Points on a hilly landscape, in no order, each with its height.
From any point a ball takes the steepest step (drop divided by distance) to one of its 2 nearest points. It stops when none of these is lower. Distance is the straight distance between rows; heights are no part of it.
J330 h=4.05: [ 74 102 185 127 111 120  36 136 141 158  80 116 175 122 147 103 146 147
 150 122]
J866 h=4.28: [ 96 142 130  92  93 136 144 127 177 163 137 109 138 127 127 166 172 172
 205 111]
J195 h=7.59: [165 125 161 140 142  97  93 104 117 116  66 139 125 171 119 112  73 173
  68 126]
J145 h=7.95: [ 83  80 167  96 100 121 136 117 122 132 171 138 160 140 159  91 189 127
 130 146]
J277 h=3.49: [114 165 106 127 116 193 200 142 147 150  97 155 108 107 104 174 146 146
 143 104]
J151 h=4.43: [196 116 110 156 155 109 105 171 108  90 161 131 160 128 135 100  87  92
  92 171]
J111 h=4.24: [131 170 166 112 161 166 122 156 179  90 104 114 131 105 102 116  80  91
 124 117]
J598 h=3.36: [187 126 155 139 173 120 124 184 129 134 122  65 169 131 124 123  74 108
  99 144]
J394 h=8.31: [154 104 129 160 164 128 150 148 108  84 154 140 158 141 158 128 115  95
 100 117]
J192 h=5.44: [171 148  54 145 103  83 160  86 121 121 170 143  97 150 126 150 146 104
 137 144]
J761 h=7.94: [198  96  81 150 141 107 118 141  93  99 134 148 151 138 117  70  92 151
  39 157]
J642 h=3.70: [121 134 174 155 155 121  93 143 179 155  67  89 166 136 124 155  85  68
 110 107]
J904 h=3.81: [ 86 102 137 140  88 152 133 184 169 161 118 109 158 116 143 147 180 130
 227 104]
J604 h=3.44: [ 89 124 107  92  69 134 187 107 161 169 127 101  83 110 118 151 162 121
 213 111]
J463 h=3.99: [199 163  79 153 158 134 171 174 135 132 158 120 111 122 111 128  99 137
 108 150]
J779 h=8.15: [156 110 105 148 148 124 155 112  97  94 158 174 144 147 141 118 133 134
  66 123]
J25 h=6.81: [133 160 154 150 144 160  74 141 190 134  46 140 161 133 109 157  73 117
 135  83]
J905 h=5.69: [169 155  56 152 104 105 187 104 146 101 152 133  94 142 106 158 130  64
 149 123]
J424 h=6.02: [144 177  77 113  98 108 180  66 162 126 135 113  87 142  98 152 144  88
 159 113]
J998 h=8.45: [ 87 107 156 159 111  94 143 168 162 132 141 116 167 168 154 108 186 124
 144 123]
J504 h=2.00: [128 131  88 121  98 115 162 116  94 134 171 127  56 131 131 152 143 116
 176 154]
J490 h=8.05: [ 87 121 171 143 126 104 120 181 129 142 140  89 148 152 138 105 162 138
 138 148]
J140 h=6.24: [136 121 131 158 149 128  92 104 102  90 116 164 113 117 138 104  97  51
  82 133]
J271 h=9.14: [ 99 118  96 148 123 151 167 114 119 121 116 153  98 130 141 179 141 152
 170  76]
J757 h=4.08: [198 104 104 130 149 100 110 192 115 113 171  77 186 120 133 111  91 101
 114 179]
J402 h=3.35: [171 178 101 131 139 161 210 161 148 143 142 138 102 118 103 146 124 122
 116 142]
J571 h=5.18: [108 142 134 139 145 168  96 111 117 131  92 157 116 117 143 163 116 167
 161  88]
J627 h=4.79: [ 93 163 144  86 130 152  76 120 160 138  90 116 116  89  95 133 120 193
 163 111]
J84 h=5.46: [ 69 133 161 119 118 133  59 159 132 159  82  88 160 122 114 132 148 168
 159 121]
J284 h=7.15: [108 140 123 110 120  85 141 127 128 143 153  94 129 168 117 146 160 184
 127 137]
J268 h=6.49: [ 74  73 146 101 101 131 114 105 101 129 142 138 101 100 170 111 153 144
 186 121]
J814 h=3.72: [ 95 138  84 118 126 132 147 111 132  81 149 134  76 119 114 143 142 129
 150 105]
J253 h=5.90: [102 161 152 116 140 122  61  96 150 128  80 129 109 126 113 129  97 173
 126 109]
J859 h=5.62: [144 152 127 113 134 162 195 183 158  99 149 103 143 110  99 134 126  63
 119 146]
J14 h=4.53: [120 151  83 124 126 136 182 124 174  73 148 133 102 128 100 147 135 100
 144  95]
J751 h=6.45: [123 175  91  98 110 103 172  99 167 132 154 108 101 146  96 151 156 145
 145 125]
J901 h=2.94: [172 101 162 126 155  88  88 143 114 137 124  72 179 134 144 115  82  80
  87 153]
J644 h=3.37: [ 98 157 123  94 127 178 126 127 162 128 104 135 103  74 101 145 135 177
 173  98]
J231 h=5.22: [174 129  56 142 104  90 142 108  96 111 189 167 108 137 130 133 144 124
 120 172]
J521 h=4.99: [173 136  80 149 122 111 105 124  75  94 170 176 110 115 121 111 120 123
 106 188]
J947 h=1.27: [113 128 112 113 130 188 152 137 164  97 100 145  83  57 106 132 110 134
 174  82]
J618 h=2.64: [110 145  94 104  91 141 187 112 131 144 150 120  54 118 114 153 144 118
 187 129]
J95 h=5.31: [114 163  97 115 123 163 206 138 198 101 115 138 127 117  89 147 147 115
 121  92]
J791 h=5.15: [105 146 118 100 120 129 140 111 158 128 142 131 120 134 130 164 153 189
 180 102]
J824 h=8.88: [136 134  93 167 151 135 177 131 112 121 139 146 105 141 139 167 134 134
 128  99]
J957 h=7.43: [171 134 160 156 164 109 105 140 133 110  84 123 141 160 126 119  65 137
  76 121]
J53 h=6.13: [106 162  85  93  94 148 200  93 197 130 111 136 100 104  91 146 160 134
 153  91]
J984 h=7.76: [120  98 151 142 123  83 130 170  98 158 154  91 154 155 145  91 168 146
 103 172]
J829 h=7.91: [143  92 107 132 112  78 135 138  87 178 178 105 148 143 150  96 172 150
  99 179]
J227 h=2.55: [ 88 108 204 140 119 114  64 139 112 175  88 116 165 145 152  97 140 134
 118 146]
J595 h=6.60: [ 78 130 155 112 135 119  62  90 113 140  99 127 118 118 140 120 133 161
 128 118]
J423 h=6.52: [164 120 125 143 127 147 104  81  84 115 127 192 125 114 119  85 107  67
  53 157]
J611 h=4.52: [127 123 142 114 151 125 105 156 103 117 134  55 152 105 115 144 110  45
 120 152]
J657 h=8.03: [151 108  87 136 133  91 140 120  74 172 162 127 129 141 147 116 158 180
  90 154]
J538 h=2.22: [ 99 112 129 113 103  93 141 125 113 141 184 108 114 144 157 123 175 119
 165 158]
J456 h=5.82: [ 71  74 170 124 111 132  91 142 131 130 127 119 135  91 167  98 166 131
 189 120]
J379 h=4.33: [107 176 113 111 105 170 176 139 141 182 104 135 125 124  97 179 165 175
 147 123]
J141 h=4.77: [137 163 134 119 149 110 112 133 105 127 123 107  99 145 100 131 107 189
 105 142]
J425 h=3.21: [ 92 126 148 111 107 112 143 137 157 151 160  97 128 141 151 141 173 140
 193 132]
J818 h=6.94: [149 116 138 105 125 137 114  75  73 151 134 161 135 132 106  84 128 142
  41 152]
J733 h=5.59: [128 127 128 132 145 141 125 164 133  51 153 115 130 115 123 130 105  55
 139 132]
J775 h=3.06: [120 114 170 164 154 114  90 112 169 131  81 136 151 137 157 132  89  59
  98 103]
J315 h=5.92: [124 120 152 143 155 130  92 133 129  76 122 120 135 112 142 115  90  37
 120 125]
J564 h=4.16: [132 140 164 142 166 130 107 156 142 136  95  72 147 117 118 137  91  52
 106 127]
J955 h=5.13: [ 82 161 124  96  97 181 126 155 138 177  94 120 142 106  93 169 167 182
 163 120]
J3 h=4.58: [104 130 113 136 147 143 113 109  99  82 128 153  76 107 133 127 111 108
 134 114]
J242 h=2.44: [141  98 182 134 148  98  89 110 146 133 110 116 175 141 160 117  89  53
  83 134]
J286 h=5.14: [121 145 109 120 139 162 169 163 162  63 145 124 111 104 101 131 118  74
 145 114]
J311 h=7.21: [142 147 166 160 156 130  86 132 155 117  62 138 154 154 123 144  72 128
 100  94]
J855 h=7.18: [ 80  99 173  96 117 138  88  79  93 154 117 146 145 117 146  96 158 145
 106 135]
J840 h=7.19: [107 101 165  86 114 150 123  80  76 158 146 144 150 129 125  89 164 143
  80 150]
J916 h=5.12: [138 151 140 134 156 113  94 104  89 134 124 138 102 137 136 122 103 161
  97 141]
J902 h=6.83: [152 155  82 125 125  76 162 109 137 135 161 111 114 168 110 147 144 169
 113 131]
J907 h=6.76: [174 129 131 117 116 135  96  62  93 165 123 175 121 122  94  76 105 104
  36 170]
J674 h=4.84: [ 84  76 154 145  95 131 138 170 164 135 135 118 137 111 167 115 171 121
 216 105]
J516 h=2.29: [ 86 109 141 126  96 162  86 171 132 163 112 116 164 111 148 155 167 156
 217 109]
J451 h=1.84: [167 105 164 137 129 106  96 100 144 120 115 157 164 140 134  84  85  42
  45 149]
J261 h=8.65: [132 124 134 165 159 168 165 155 129 104 118 139 132 132 150 168 113 111
 150  86]
J852 h=7.20: [119  94 112 104 103 142 161  72  91  97 165 193 106 135 154 126 147 130
 125 122]
J851 h=8.26: [ 98  93 152 137  97  88 154 139 147 126 170 127 165 163 159  88 190 100
 125 144]
J523 h=7.84: [205  97 125 158 153 100  98 138 113 120 104 131 154 142 134  73  65 112
  45 148]
J653 h=8.02: [186 100  67 139 129 114 146 116  91 111 165 171 157 141 117  90 131 151
  43 149]
J212 h=4.03: [ 92 123 139 119 113 162  85 123 105 160 106 144 133 117 155 169 146 178
 197 105]
J307 h=7.44: [111 105 116 108 110 112 156  72 115 122 166 164 118 150 164 143 163 157
 141 113]
J395 h=7.60: [ 71  77 187 103 110 143 105 119 117 138 133 137 171 117 149  73 175 127
 118 133]
J770 h=4.71: [199 118  91 169 136 121  94 148  90  91 154 174 151 102 130  92  96  89
  89 187]
J475 h=6.90: [ 96  76 130  99 105 151 131  76  88 108 139 179  87 104 165 113 127 145
 160 107]
J237 h=7.83: [148 116 160 130 128 104  87  80  83 191  82 143 134 151 131 105 111 174
  64 148]
J70 h=5.65: [126 169 123 115 146 142 150 131 156 105 138 138 114 143 111 154 118 178
 137 109]
J816 h=7.71: [199 109 144 145 138  98  99  97 113 142  80 150 126 156 130  86  67 157
  42 143]
J252 h=7.66: [130 117 172 128 128  98  81 123  81 177  92 106 141 158 133 118 122 191
  97 155]
J990 h=5.23: [112 109 111 132 140 154 120 128 135  49 126 144  81  86 129 116  92  88
 163  94]
J298 h=4.93: [139 165 145 131 166 148 136 155 153  85 120 122 127 135 108 134  89 134
 115 111]
J828 h=8.46: [151 120 140 165 175 142 158 173 119 116 135 107 163 135 147 156 113  99
 120 109]
J961 h=3.20: [120 152 147 116 154 189 135 149 184  88  94 134 118  72 107 123  99 107
 150  93]
J320 h=3.73: [197 128 110 141 163 128 153 201 133 128 159  72 167 123 120 120  96 106
 109 156]
J748 h=4.38: [177 164 108 140 161 121 142 154 118 121 144 121 102 142 106 128  95 170
 101 143]
J457 h=5.96: [ 76 152 148 120 126 141 108 157 116 170 107  86 133 127 108 152 160 170
 154 132]
J972 h=2.37: [140 174 134 137 151 190 182 159 139 136 110 145 108 107 109 155 113 127
 131 118]
J479 h=7.08: [157 159  86 120 109  56 156  90 142 177 153  79 128 168 114 139 159 139
 132 140]
J229 h=1.49: [114 106 100 118  91 106 138 106  68 126 179 143  82 133 147 131 160 110
 155 168]
J594 h=4.30: [ 84  85 117 114  70 138 158 144 164 171 116  96 115  94 130 149 171 137
 236  93]
J753 h=5.21: [160 142 114 135 147 111  96 108  79 108 147 158 102 127 130 103 103 132
  84 164]
J439 h=6.10: [124 165 136 138 139 177  71 121 159 139  63 157 132 111 117 161  92 155
 157  84]
J711 h=7.46: [111 123 156 120 128  99 107 137  95 156 129 105 145 162 137 132 147 196
 117 145]
J568 h=7.74: [105 109 100 110  90  99 163  66 139 136 151 132  99 148 156 154 161 132
 186 101]

Call two points neighbours if one is among the 2 nearest of the other. Go from one point of each pair to the other, from neighbour to neighbour, staying as low as possible. Name the highest point that can't be avoided.
J229 and J516: J594
J947 and J229: J70
J451 and J972: J753
J227 and J521: J457

Where does a ball stop that starts at each point below?
J828: J516
J195: J516
J307: J516
